Each row is a point on a tangle of strands that fork, close into loops and nearly touch. The rows are in no order.
In the rows, 128 means zero.
Points whose rows are less than 84.6 apart are linked; no others are. Some points are linked to none.
j568: [167 124 106 107 120 172 109 192 190 126 143 159 165 141 134 123 177 188
 161 193 105]
j165: [ 81 107 130 118 116 146 185 101  82 133 116  61 118 135 102 168  98 167
 150 132 131]
j518: [142 136 134 126 163 124 131 163 159 141 127 138 168 147 145 160 122 110
 101 119 131]
j206: [109 155 163 123 182 126 109  85 115 120 140 152 132 138 153 153 116  65
  85 113 125]
j238: [146  42 120 141  97 123 101 158 155 144 167 171 100 130 148  79 148 139
 133 113  88]
j282: [195  57  95 164 113  96  93 162 151  92 166 185  98 104 184  59 129 105
 138 130  99]
j362: [180 140 120 101 161 140 128 182 134 157 119  92 161 150 175 165 145 130
 103 154 110]
j19: [120 165 149  82 136 145 143  75  82 129 130  83 120 100 118 168 147 113
  95 139 123]
j789: [ 91 133 131 104 133 144 181 123  82 139 105  48 122 146 119 186 104 173
 143 131 145]
j181: [ 89 171 119 114  96 135 118 114 127 132 129 135 136  89  84 128 146 159
 114 165 156]
j42: [107 111 134 158  98 114 131  63 122  98 164 183  85 123  98 133 165  93
  98 112 161]
j606: [ 91 102 151 152 111 121 133  73 126 135 104 116 109 119  71 100 147 146
 147  97 129]
j784: [ 95  63 137 166 108 128 129  61 112 135 123 128  98 137  87  87 129 117
 137  80 124]
j301: [103 124 147 116 122 136 143  90 105 146 157 137 142 122 145 139  94  97
  96 117 135]
j259: [140  79 123 117 133 114 135 180 133 150 107  93 141 138 133 125  97 142
 139 109 118]
j187: [149 185 125 110 128 160  97 160 164 137 134 145 171 129 132  83 140 171
 169 187 134]
j284: [ 89  70 131 144 133 117 164 140 134 147 109  96 142 142 109 136  63 128
 130  89 132]
j121: [ 93 123 129 124 106 119 143 115 127 120 104  84 118 118  73 154 166 163
 119 127 154]
j741: [ 65 159 133 146 144 113 161  60  79  73 100 130 106 103  90 180  89  84
  96  86 131]
j371: [100  88 128 150 153 114 145 108 128 134 112 119 139 147 127 117  75  96
 115  76 138]
j964: [ 97  82 129 126 130 125 150 153 127 153  99 106 147 124 119 108  62 138
 152  95 119]
j358: [161  64  98 142 128  96 123 154 115 118 114 135 119 100 170  75  66  94
 132  89  96]
j43: [172  41 100 170 117 116 100 171 154 127 173 189 100 122 163  74 134 117
 135 126 110]
j497: [190  52  91 130 118 124 109 201 200 113 147 171 140 108 152  89 176 153
 146 137  76]
j650: [126  51 129 163 120 126  87 121 152 144 146 160 105 110 105  34 132 147
 137 116 115]
j431: [137 153 146 123 121 143 124 120 168 115 162 180 138 134 106 117 179 126
 138 147 134]
j600: [115  87 109 153 116  91 122 147 125 138 102 139 114 119 135  65  39 115
 180  77  90]
j537: [131 148 125 103 156 115 109 167 117 150  87  99 146 118 157  93  47 119
 153 107 106]
j74: [105 118 138 128 156 120 160 127 132 141 104  92 142 160 126 182 107 121
 113 105 140]
j179: [122 103 146 148 151 106 143 111 115 133 144 151 117 172 156 171 108  70
  98  88 128]
j596: [140  99 135 109 133 122 145 146 108 147 133 125 126 146 181 145  77  99
 141  97  91]
j940: [120 203 138 110 156 126 138 120 111 102 119 102 127 118 117 212 178 127
  97 148 134]
j889: [212 129  89 104 151 153 121 176 186 108 158 173 172 105 178  95 130 130
 151 173  89]
j935: [ 83 154 125 130  99 110 163  75  68  54 110 102  83  71  52 168 114 119
 114 102 125]
j10: [ 87  60 143 186 100 117 115 116 151 143 134 170  92 146  98 109 140 137
 138  91 135]
j306: [ 90 158 146 103 173 136 123 109 100 133 111 121 136 137 165 144  73  91
 130 105 104]
j903: [122 173 139 120 124 130 105 122 134 152 137 153 159 122 137  91  93 120
 128 139 130]
j321: [ 71 183 125 110 126 143 145  93  66 123  88  66 119 112  97 141  95 159
 137 154 165]
j328: [ 82 163 148 159 146 104 146  50 105  73 117 141 102 116  89 166 120  69
  84  93 139]
j698: [136 108 149 166 149 121 127  76 103 127 147 152  90 165 173 110  80  67
 129  84 122]
j117: [163 131 128 103 119 152 121 143 160 154 149 122 153 135 137 137 180 155
 142 163 127]
j123: [165 112  93 125 106  94 113 221 153 107 111 139 147  70 166 104  82 125
 141 133  92]
j385: [119 144 133 120 145 129 126 157 132 144  82  65 130 155 102 129 142 174
 141 137 161]
j898: [ 66 186 153 122 120 123 148  91 100 126 103 129 123 125 112 154  99 123
 137 111 132]
j475: [159  94  87 138  88  88 106 208 157 102 103 152 132  62 165  89 114 131
 150 122  81]
j487: [104  96 131 128  83 145  92 144 153 153 150 180 138 109 107  81 144 170
 137 154 112]
j693: [148  53 125 164 117 130 112 123 163 126 186 188 109 151 132  89 167 120
 105 126 141]
j103: [202  98  93  97 105 128 102 202 162 124 129 134 139  92 164  78 136 150
 154 153  87]
j100: [113 163 150 134 147 119 156 106 141 106 140 149 137 129 119 189 154  93
  85 124 141]
j141: [119  82 132 196 135 124 106  60 108 114 156 169 105 162 129  91 111  91
 103  97 169]
j32: [142  87 105 130 108 103 123 212 158 142 106 124 139 132 146 125  91 158
 168 110  99]
j219: [110 152 151 146 120 126 113  86 126 142 141 173 132 124 120  89 115 110
 140 112 133]
j406: [185  66  90 165 124  88 104 159 127 100 137 157  99  92 194  71  95  80
 131 100 105]
j918: [180 157 106 104 149 171 109 167 181 122 145 159 183 117 156  83 142 152
 175 190 107]
j621: [148 149 121  99 118 109 106 188 135 146  92 115 151 111 157  99  72 132
 156 124  97]
j392: [123  63 137 145 128 117 144  99 128 152 155 128 121 147 116 141 154 103
  95 103 138]
j634: [ 85 152 122 109  89 145 111 127  98 160 104  88 117 123  97 108 124 208
 139 170 159]
j706: [138  48 126 193 143 102 148  87 107 127 131 127  85 191 144 127 111  80
 124  70 134]
j794: [105 146 150 145 109 131 124 102 162 122 149 186 129 123 101 114 161 125
 134 127 138]
j900: [137 131 118 109 120 129 157 151 126 153 128  95 144 152 117 186 181 155
  98 150 138]
j677: [140  64 126 138 103 137 106 131 152 153 188 171 124 131 146  86 149 130
 119 126 114]
j290: [135  62 105 132 119 128  88 150 162 139 137 160 146  97 121  50 119 134
 127 127 117]
j836: [117 158 152 143 152 124 126 106 161 120 105 123 146 132  92 121 142 113
 117 115 156]
j722: [ 76 120 126 138 107 115 113 111 130 163 108 124 146 113  83  85 102 164
 141 111 136]
j140: [160 157 159 108 152 148 117  85 145 134 136 115 132 116 115 108 166 118
 130 137 132]
j465: [151 109 122 142 116 153  97 140 185 132 168 205 147 118 136  67 139 137
 159 149 101]
j852: [123 144 132 111 144 123 167 105  85 104 103  48 113 116  90 182 157 151
  97 135 154]
j622: [133 194 119 114 147 147 109 187 146 140  96 112 157 155 157 143 122 158
 143 162 154]
j120: [139 158 143 111 143 152 134 108 154 118 153 142 165 107 114 148 180 122
  86 165 154]
j412: [184  75 107 169 163 119 105 159 200 100 160 188 136 137 148  62 141 106
 151 141 122]
j504: [ 89 130 138 129 101 121 135  86 116 115  99  92 101 100  51 116 168 163
 129 115 144]
j559: [ 99 152 129 119 101 135 108 178 125 160  89 107 142 132 113  92  96 186
 175 137 140]
j29: [190 134 125 113 156 127 123 177 156 144 161 152 162 146 184 153 138  99
 121 144  88]
j102: [161 144 154 123 159 121 150 105 150 142 151 135 125 141 124 164 210  97
 116 130 119]
j264: [112 143 148 134 156 123 151  79 109 119  99  86 122 128  84 161 151  98
 110 102 136]
j36: [126 198 156  86 114 135 142  73  76  94 118  96  91  90 113 171 152 120
 101 139 131]
j805: [145 114 156 159 152 121 111  85 140 123 137 160 105 160 145  92 123  74
 140  87 119]
j377: [142 186 118  91  96 146 139 131  90 126 140  85 124 130 128 192 195 177
  97 185 159]
j796: [180 116 119 129 148 126 134 150 155 146 176 168 146 162 182 157 153  83
 114 129 107]
j55: [ 75 212 120 122 126 134 109 143 112 129  91  96 155 133 121 121 102 177
 138 162 166]
j955: [ 84 183 115 116  95 130 163 115  65  84  97  73  89  96  80 186 141 186
 128 153 160]
j938: [ 98 157 148 162 142 124 119  61 138 110 105 134 129 110  68 103 137 103
 115 102 147]
j904: [ 64 111 134 134 125 124 207  75  77 106 114  90 104 123  89 200 103 109
 113  99 121]
j253: [156 114 140 154 145 147 108  97 148 127 183 196 136 139 154  88 140  85
 114 143 152]
j548: [169 175 125  98 162 153 131 133 133 141 152 112 160 143 146 182 190 121
  94 184 129]
j538: [145 126 133 129 171 116 111 154 154 141 101 122 155 139 148 120  86  91
 114 103 122]
j488: [116 163 116  92 118 151 146 125  75 156 107  53 116 143 136 174 131 187
 133 154 150]
j395: [ 97 120 157 118 120 131 174 104  95 149 126 102 115 155 138 154  94 119
 153  91 105]
j228: [145 133 137 107 130 116 166 118 117 146 139  85 129 139 103 213 179 135
  82 138 147]
j353: [133 132 128 110  97 157 112 138 134 154 135  95 139 128 114 126 188 181
 137 168 142]
j810: [ 67 165 120 128  89 110 168  99  74  89  98  94  95  86  55 172 123 155
 136 116 146]
j556: [144  57  95 152  87  99 106 201 166 110 123 179 123 101 157  85 105 132
 153 108  87]
j288: [ 86 106 131 115 102 139 171 135  95 167 108  88 117 138 110 118  74 177
 185 120 109]
j664: [169 152 121 115 152 147 123 185 195 134 138 146 184 147 154 133 151 133
 136 164 125]
j671: [216  81 104 138 158 119 131 173 173 131 163 160 142 138 165  98 169  97
 125 140  96]
j750: [111  79 128 146 105 120 114 130 132 155 134 160 122 129 123  85  90 130
 139 100 122]
j470: [135 135 125 106 152 115 166 102  96 119 120  79 122 125 102 203 185 127
  82 123 134]
j202: [123 185 128 111 102 104 136 105  94  53 127 138  95  56  71 173 141 107
  86 122 129]
j850: [165  42 110 211 132  95  89 118 112  98 161 154  78 170 168  70  82  88
 141  93 143]
j139: [138 113 119 172 124 110  87 126 152 133 138 198 131 124 140  46  79 100
 153 113 126]
j309: [112 142 133 128 144 112 117 130 115 149 112 137 139 125 145  92  42  99
 150  97 101]
j931: [123 104 109 105  79 125 104 162 131 159 131 135 151 113 135  82  78 171
 157 132 114]
j142: [199  72 105 148 162 133 124 157 189 111 183 188 134 149 156  94 171 103
 139 147 110]
j656: [101 178 111 118 105 133 154 133  78 104  97  70  98 124  95 163 154 202
 121 155 176]
j322: [ 96  75 124 172 141 123 147  70 100 130 124 127 124 155 121 123  67  89
 111  77 141]
j485: [141 101 110 163 112  93  90 155 143 131 138 186 126  93 155  44  78 101
 149 104  99]
j880: [153  95 137 144 151 106 136 149 138 145 155 159 133 181 173 157 122  80
 103 104 121]
j215: [ 94 177 136  87 174 148 140 107  67 131  94  56 119 144 144 185 115 131
 106 145 129]
j201: [125  41 107 199  98 101  94 155 133 118 137 194  83 148 154  68  86 125
 162  88 113]
j209: [137  94 134 157 135 127 110 139 175 136 135 154 136 136 121  95 149 119
 133 101 138]
j870: [135  87 135 139 122 139 124 149 176 147 144 151 133 145 105 118 182 143
 121 127 130]
j332: [ 84 119 145 140 141 134 170  71  93 126  90  78 117 127  88 133  96 121
 156  96 120]
j953: [123 134 138 133 131 127 113 158 177 148  98 110 145 140 102 116 146 159
 144 132 146]
j629: [165  89 130 178 137  91 111 161 162 112 134 178 109 154 156  88 122  87
 151  93 106]
j410: [150  89 119 133 127 140 119 175 198 140 144 163 146 145 120 122 187 152
 139 145 112]
j446: [ 86 130 149 114 163 138 124  93  99 135 110 118 134 142 146 113  51  80
 134 100 115]
j279: [144  45 131 153 128 109 134 114 129 147 139 120 109 159 122 116 152 108
 121  82 122]
j468: [135 157 145  81 144 139 147  86 100 137 156 111 131 124 133 176 158  96
  72 138 123]
j118: [180 109 115 147 161 136 112 128 155 116 193 188 143 146 191  92 121  83
 113 137 125]
j357: [117 227 114  98 121 130 128 113  51  63 104  78  93  88 103 199 143 148
  98 155 153]
j542: [156 154 110  94 143 130 123 182 105 163  92  67 130 168 176 131 113 167
 153 153 132]
j879: [171 166 104 107 146 159 111 187 165 138 119 118 180 148 161 141 137 162
 135 185 140]
j725: [104 140 132 122  99 137 132 164 162 142 135 149 161 133 106 162 157 161
 114 148 154]
j156: [117 177 123 123 108 147 130 150 153 120 139 130 160 127 109 183 175 166
  95 175 163]
j997: [114 159 120 109 107 147 138 155  80 151  87  44 112 166 144 147 131 203
 150 156 161]
j721: [151 174 131  90 163 145 128 124 113 148 151 109 147 138 167 177 159 106
  93 157 122]
j696: [133 109 135 108 153 136 149 133  94 146  98  54 129 134 140 123  77 124
 154 113 111]
j817: [157  72 129 166 128 112 113 119 127 126 173 174 109 167 173 107 110  84
 117  96 144]
j587: [123 170 160 137 147 123 122 116 154 112  90 106 132 121  75 135 171 127
 126 135 147]
j69: [ 52 150 154 150 108 120 167  82 104 123 110 139 120 130  96 144  82 119
 146  99 115]
j387: [ 83 137 125 126  94 128 112 144 159 149 133 157 163 110  95 125 131 165
 113 155 158]
j57: [108  50 126 188 114 109 139 113 106 131 130 155  90 154 144  95  60 108
 160  75 118]
j88: [140 139 146 124 152 119 139  72 118 109 119  94 118 111  81 150 173  83
  94 113 136]
j426: [ 66 114 151 137 105 121 173 109 105 139 116 132 108 149 115 142  85 126
 164  83 113]
j61: [ 94  70 127 121 104 134 149 131 124 149 123  99 126 135  92 139 127 172
 138 114 125]
j715: [103 142 145 127  96 115 149  84 112 101 138 133 103  97  84 171 168 124
  96 119 146]
j523: [154 108 122  93 110 139 145 164 109 176 130  74 133 161 152 150 146 163
 134 133 122]
j424: [ 75  93 129 162  94 109 170  51  92 104 143 145  92 108  90 154 122 110
 101  93 154]
j341: [149 183 105 103 143 154 115 168  97 145 101  69 130 175 185 157 143 176
 124 171 159]
j299: [165  76 121 166 123  82 125 175 163 129 119 150 107 137 156  95 111 107
 147  88 106]
j336: [103 157 145 122 111 115 156  85  99  73 118 111 103  85  73 172 142 105
 101 107 142]
j22: [126  64 115 217 128 107  77 124 151 115 147 195  92 147 132  59 109 111
 146  97 142]
j128: [ 65  95 115 155 114 111 124  90 114 152 117 132 136 121  67  76  83 141
 139 110 134]
j456: [133 167 126  88  98 148 128 127  90 147 126  73 106 142 131 174 181 180
 119 169 149]
j840: [ 84  81 129 115 103 142 173 105  97 152 125  79 115 130  97 143 113 152
 132 117 142]
j933: [104 200 144 116 148 118 117  89 115  80  97  99 136  87  71 156 135 127
  95 131 173]
j978: [ 96  70 134 193 105 115 126  98 137 119 160 178  82 155 111 112 158 126
 130  94 153]
j419: [ 84  79 122 168 121 128 159  55  89 109 132 136 109 140 104 141  93  96
 109  82 147]
j245: [113 110 151 130 159 123 171  73  99 130  98  75 115 147 101 165 126 100
 128  92 118]
j591: [159 130 127 128 150 162 122 134 188 117 187 202 162 131 141  84 161 135
 160 170 120]
j216: [114 210 154 103 147 147 117 103 127 114 119 126 139 119 119 145 153 120
 118 153 144]
j717: [107 216 126  98 120 152 114 118  83 119 116  91 119 125 133 156 132 171
 106 178 175]
j40: [161 115 125 104 139 119 136 179 128 144 131 113 133 143 192 148  89 105
 138 105  78]
j688: [143 193 130 103 119 124 143 112  91  76 112  78  90  79  71 174 198 151
 106 145 148]
j577: [111 102 147 112 116 125 149 129  98 162 140 121 117 147 164 130  71 114
 166  95  95]
j593: [ 63 194 146 112 133 124 150  83  72 100  95  99 106  98  90 184 105 117
 130 125 124]
j626: [160  96 105 139 106 130  97 178 179 121 154 198 143 103 149  57 123 133
 168 155  89]
j648: [172 143  95 112 108 106 110 214 144 122  94 125 154  88 179 102  73 142
 160 129  96]
j108: [ 95 168 131 113 147 136 127 135  85 146  79  77 130 138 136 118  63 156
 150 140 138]
j162: [203 155  93 106 133 169 105 200 167 129 128 122 178 151 177 147 153 165
 154 207 113]
j444: [117 192 139 108 153 132 145 140 104 114 103  71 121 144 128 207 171 146
 105 153 160]
j434: [134 152 144 132 166 125 139 136 171 125 142 149 160 148 130 167 145  94
  97 128 141]
j637: [141 179 125 118 156 149 135  96 133  81 142 123 143  95  91 162 196 115
  85 166 152]
j54: [ 93 111 148 143  93 116 149  75 117 118 148 159 100 111  85 148 143 120
 103 102 144]
j838: [114 212 133  76 114 130 148  99  60  74 125  97  97  80 112 201 154 137
  90 152 139]
j422: [120 190 153 137 131 117 133  74 138  92 131 160 111  86  81 136 179  97
 113 134 144]
j592: [152 179 144 106 128 129 153 119 132 124 150 113 111 124 108 189 227 137
 112 167 124]
j246: [127 226 119  93 126 179 113 123 105 117 119 104 142 129 144 155 162 170
 110 197 166]
j3: [182  82 119 155 150 111 112 131 117 126 167 161 109 158 197  94  88  64
 110 104 113]
j982: [ 67 139 147 108 174 145 180  76  75 119  90  70 120 144 125 193  83 106
 134 114 109]
j885: [165 126 145 101 136 142 121 135 137 156 134 111 138 134 154 106 114 115
 139 120 111]
j925: [ 97 148 146 167 148 103 135  68 117  92 125 163 103 137 108 156 139  76
  99  90 145]
j293: [115 187 149 113 146 119 149  98 124  91 125 125 118 108 113 200 162  93
  79 136 136]
j26: [ 87 174 123 108 119 135 133 147 108 152  86  84 136 145 125 116  81 182
 167 141 147]
j64: [100 169 162 119 163 134 120 105 131 132 126 146 141 141 163 155 107  84
 111 115 115]
j701: [198  51 102 142 118 103 110 203 179 112 137 157 107 109 159  83 164 121
 150 114  81]
j240: [ 83 145 126 102 116 125 163 115  98 136 135  95 138 120 113 190 122 137
  91 131 153]
j370: [160  94 121  89 102 140 140 157 106 174 152 102 152 146 159 147 125 145
 114 133 120]
j782: [149 168 134 120 135 161 128 132 185 124 173 183 166 136 130 134 180 130
 141 177 115]
j458: [112 110 133 208 137 114 113  56 139 103 135 180 104 148 100  95 130  85
 115  99 173]
j2: [179 128 144 132 177 141 126 119 169 126 156 155 141 146 150 100 165  84
 127 136 114]
j528: [139 119 161 132 143 121 134  84 112 150 124 119 107 144 135 113 134  86
 133  97 117]
j760: [151 152 113 103  95 181 108 172 168 135 143 139 160 144 135 136 190 204
 145 210 137]
j966: [134 174 121 109 137 156 127 131 153 119 136 140 184 122 115 166 167 142
  84 180 168]
j777: [112 116 120 117  88 138  85 144 142 168 135 163 142 107 126  71 110 161
 159 147 116]
j536: [171 166 119  92 118 162 116 153 143 149 141 111 157 152 144 175 187 161
 114 191 140]
j752: [119  69 113 115  82 116 114 175 125 152 125 137 116 107 147  76  77 157
 171 113  81]
j225: [ 68 144 133 118 103 121 135 103 108 150 117 120 134 109  84 118 106 167
 145 118 147]
j863: [149 166 156 115 168 142 117  89 153 124 154 150 135 127 138 108 164  86
 111 133 133]
j712: [122  43 109 168  94  98 128 161 127 126 142 171  82 149 155  94  71 111
 159  77 107]
j527: [162 118 124 115 144 149 113 126 132 141 167 158 157 128 185 105 104  82
 105 141 112]
j194: [136  77 120 150 103 100 112 190 169 139 109 155 117 129 142  98 112 136
 164  89  98]
j829: [158 101 131 178 150 114 110 145 193 118 156 194 125 150 146  90 146  92
 131 114 133]
j911: [156  52 105 164 127  98 104 124 113 127 126 145 116 118 157  49  64  94
 136  78 121]
j346: [116 225 141 100 165 149 108 152 118 124 106 101 146 153 159 178 136 136
 105 173 142]
j819: [204  96  84 138 119 120 111 185 171 104 161 185 149  88 191  92 116 103
 134 140  85]
j790: [121 142 137 108 155 131 134 119 112 140  92  80 140 140 126 119  94 128
 136 123 128]
j275: [162 119 105 140 122 110  85 174 160 120 126 172 146  87 156  52  88 125
 168 127  96]
j736: [137  90 126 139 165 111 125 138 142 128 108 129 153 140 147 116  69  80
 117  83 127]
j274: [111  79 143 122  94 132 120 136 144 159 132 133 116 133 100 128 165 161
 130 113 129]
j442: [ 81 193 141 112 157 130 146  83  74  82  86  80 105  99 108 185 115 113
  97 127 141]
j305: [ 56 142 138 144  96 119 173  78  79 107  99 102 105 100  49 155  99 160
 144 112 131]
j544: [132 188 144 110 155 140 109 171 146 144  92 109 153 141 156 139 105 131
 151 141 126]
j285: [ 89 173 115 106  84 148 102 138 125 141 116 124 142 100  91 112 158 204
 124 175 165]
j460: [126 143 119 107 101 143 112 179 132 158 108 105 140 146 138 120 128 201
 160 158 140]
j304: [124 189 142 100 173 134 113 152 129 138 102 110 154 154 164 174 111 116
 124 138 115]
j373: [134 120 143 118 120 139 127 102 117 142 169 162 127 137 169 125 110  91
 103 119 129]
j912: [119 156 140 107 105 144 105 127 132 165 127 137 145 118 122  89 121 161
 152 157 125]
j861: [114 136 134 115 100 126 150 108 117 116 133 114 115  99  82 168 188 151
 107 133 147]
j569: [135 135 154 108 144 133 131 115 114 157 125  99 129 140 141 134 130 117
 123 120 113]
j12: [182 106 123 132 169 108 111 156 135 118 137 151 138 143 203 112  84  57
 115  94 107]
j478: [ 82 129 119 102  91 152 144 125  79 147 105  74 123 123  97 131 117 204
 150 154 162]
j675: [138 133 122  90 124 141 142 177 104 161 107  63 136 158 166 157 108 166
 154 139 125]
j999: [196  99 131 134 172 130 114 140 165 139 141 141 147 143 148  97 149  92
 122 119 110]
j466: [ 90 194 155 112 124 132 128  98 116 134 109 114 131 119 117 141 121 123
 120 137 137]
j380: [117 125 151 172 146 112 136  92 122 118 155 174 113 163 141 157 129  70
 102  95 138]
j603: [ 76 124 131 121 121 123 173 103  95 115 132 112 125 116 101 186 104 118
  96 112 144]
j891: [ 95 111 147 149 133 128 136  78 121 134  79  78 121 141  79 105 118 125
 164  96 118]
j764: [155 139 140 104 121 133 151 116 130 143 163 122 121 135 105 168 226 131
 111 154 126]
j498: [119 204 119 108 132 128 148 139  85 101  88  68  92 141 116 196 168 172
 113 151 164]
j550: [ 78 168 133 126  93 120 127  94 109 123 125 147 132  89  73 131 114 149
 100 137 155]
j994: [ 87 124 133 187 120 104 114  67 142 119 119 169 119 127  77  94 123 107
 114  93 155]
j808: [ 86 152 148 113 160 134 130  73  87 115 125 112 132 123 134 178 113  71
  78 113 129]
j344: [101 210 139 132 136 130 135 111 122  87  87  95 123 102  69 155 163 142
 121 145 156]
j423: [186 139 111  95 139 122 128 184 138 150 132 115 153 137 186 159 114 115
 126 136  90]
j873: [163  69 109 108 138 109 115 152 131 132 108  99 134  99 151  71  79 109
 132 102 103]
j394: [173 111 123 140 165 138 136 172 202 132 153 173 169 158 133 130 176 128
 145 145 116]
j170: [197 114 112 126 150 109 114 178 155 108 141 163 140 105 192  98  97  76
 133 123  90]
j547: [ 82 148 125 112 117 128 127 128 105 161 114 135 144 117 126 101  49 134
 161 111 115]
j558: [142 133 155 105 133 141 134 100 135 149 126  98 118 117  94 114 188 139
 135 128 135]
j50: [172 169 106 102 121 158 121 170 128 153 121  87 143 179 161 168 173 186
 126 184 151]
j655: [185  99 108 108  98 160  97 207 180 137 146 139 161 128 147 120 164 183
 147 173  93]
j630: [154  33 120 167 139  94 140 127 125 137 131 122 101 165 143 111 110  96
 122  76 115]
j158: [176 115  93  98  91 141  92 221 159 130 112 114 145 115 162  99 149 189
 168 173  98]
j924: [ 88 224 118  95 140 141 139 115  44  74  97  60  72 111 131 209 118 154
 113 151 153]
j976: [150  87 125 185 148 122 105  87 126 123 173 171 101 171 157 104 115  73
  97 114 161]
j640: [120  96 128 184 132 112  90  98 158 129 149 201 114 143 113  49 123 107
 140 115 139]
j937: [146 178 128 102 110 155 123 133 119 144 116  84 119 126 120 125 185 193
 139 172 157]
j233: [ 98  93 122 123 111 131 151 167 112 157  95  82 140 135 115 107  60 169
 187 112 108]
j551: [ 88 158 152 104 181 128 151  92  71 126 104  72 110 147 141 205 109 106
 115 121 110]
j647: [187 153 102  96 123 133 101 207 152 120 121 138 172 102 187 108 101 128
 144 163 105]
j973: [134 229 131  99 145 166 112 118 123 112 132 129 147 118 129 141 167 152
 125 190 153]
j526: [126 110 130 138 112 121 101 178 183 145 109 141 139 118 101  82 138 166
 164 132 121]
j76: [ 80  62 130 174  95 112 141  87 102 139 153 167  94 156 124 114  85 118
 144  91 135]
j740: [131 117 111 139 106 120  87 213 177 136 104 158 154 105 125  72 112 167
 172 144  99]
j258: [111  86 145 177 100 114 129  76 150 107 166 189  84 134  91 127 191 120
 107 112 141]
j839: [161  48  93 201 141  89  91 119 121 101 126 155  90 144 153  49  69  92
 141  83 137]
j762: [205 111  83 117 131 130 117 202 186  92 153 185 173  92 177  77 122 117
 146 170  85]
j439: [179 113 122 102 115 133 106 167 155 153 135 134 150 103 152  87 123 138
 146 137 107]
j768: [143 207 134 105 142 171 109 131 159 120 137 127 157 125 124 115 164 160
 148 194 153]
j545: [111  98 128 137 116 148  81 124 181 143 158 194 138 112 104  67 165 155
 138 150 121]
j477: [132  88 129 116 117 118 151 109 124 152 159 128 133 136 120 160 169 118
  88 119 134]
j661: [ 91 176 148 149  95 120 120  74 135  99 146 187 108  91  77 117 155 116
 122 129 144]
j936: [ 81 118 143 133 165 125 149  61  78 114 125 113 115 140 128 179  85  81
  87 100 127]
j746: [175 121 138 133 178 155 140 111 175 125 183 172 134 149 134 115 190 103
 131 143 118]
j316: [155 126 149 126 149 118 145  67 121 133 147 118 106 136 112 151 193  85
  99 111 127]
j38: [128  99 134 144 135 104 130 123 103 132 135 158 102 151 179 100  50  72
 146  77 113]
j278: [ 93 152 127 113 153 122 158  85  71  93  91  49 110 102  86 193 125 135
  98 135 151]
j917: [138  93 104 126  87 104 132 180 131 136 108 132 117  95 145  77  62 127
 185  91  80]
j510: [161 121 106 101  97 140 101 205 135 141 102  94 142 124 148  99 124 184
 162 156 120]
j791: [164  75 120 116 103 143 124 145 144 162 183 163 139 140 153 126 150 119
 105 130 111]
j670: [203  80  85 113 121 152 109 203 210 119 152 162 160 107 150 107 169 159
 157 174  75]
j78: [143  92 122 101 104 142 142 127 118 169 168 125 144 145 146 155 144 120
  92 135 122]
j244: [107 175 115 113 126 110 156  86  49  50  97  75  85  60  69 185 113 120
 106 111 126]
j522: [151 175 130  88 112 162  83 153 136 156 130 124 161 125 145  83 122 171
 160 171 125]
j996: [109 180 131 123 150 129 144 148 119 140  86  77 137 156 111 172 138 152
 123 130 157]
j552: [153 195 137 110 117 133 146 121 114  99 131  90 108 100  87 177 222 155
 117 159 147]
j695: [ 55 135 136 157 134 118 184  57  85  82  89 108 109 109  75 195  93  99
 111  95 119]
j311: [159 113 131 152 150 140 126  92 158 116 195 189 127 133 133 113 173  92
 106 152 152]
j877: [ 80 205 131  97 147 141 132 105  72 118  93  60 119 132 140 159 111 151
 119 156 159]
j954: [ 55  69 123 169 105 116 147  82 102 152 133 153 116 136 101  99  63 130
 143  86 131]
j493: [154  59 101 123 121 111  98 165 151 136 121 121 133  94 135  56 102 130
 133 116 113]

A piece is two or more points that can be reached from each other along the links. Count, over all rows, the pieces, the separate loops (a circle has one, a figure eight two, a Y none), the forks (points with three links) and the tips (points with one).
pieces => 3
loops => 3
forks => 37
tips => 37

A fork is a point with three links, a tip a point with one. Leave the first point through the second and follow the links. Name the first fork or tip that comes.
j721 / j468 => j924
j640 / j139 => j465
j245 / j264 => j688
j102 / j316 => j606
j587 / j836 => j187
j426 / j395 => j423
j387 / j725 => j637
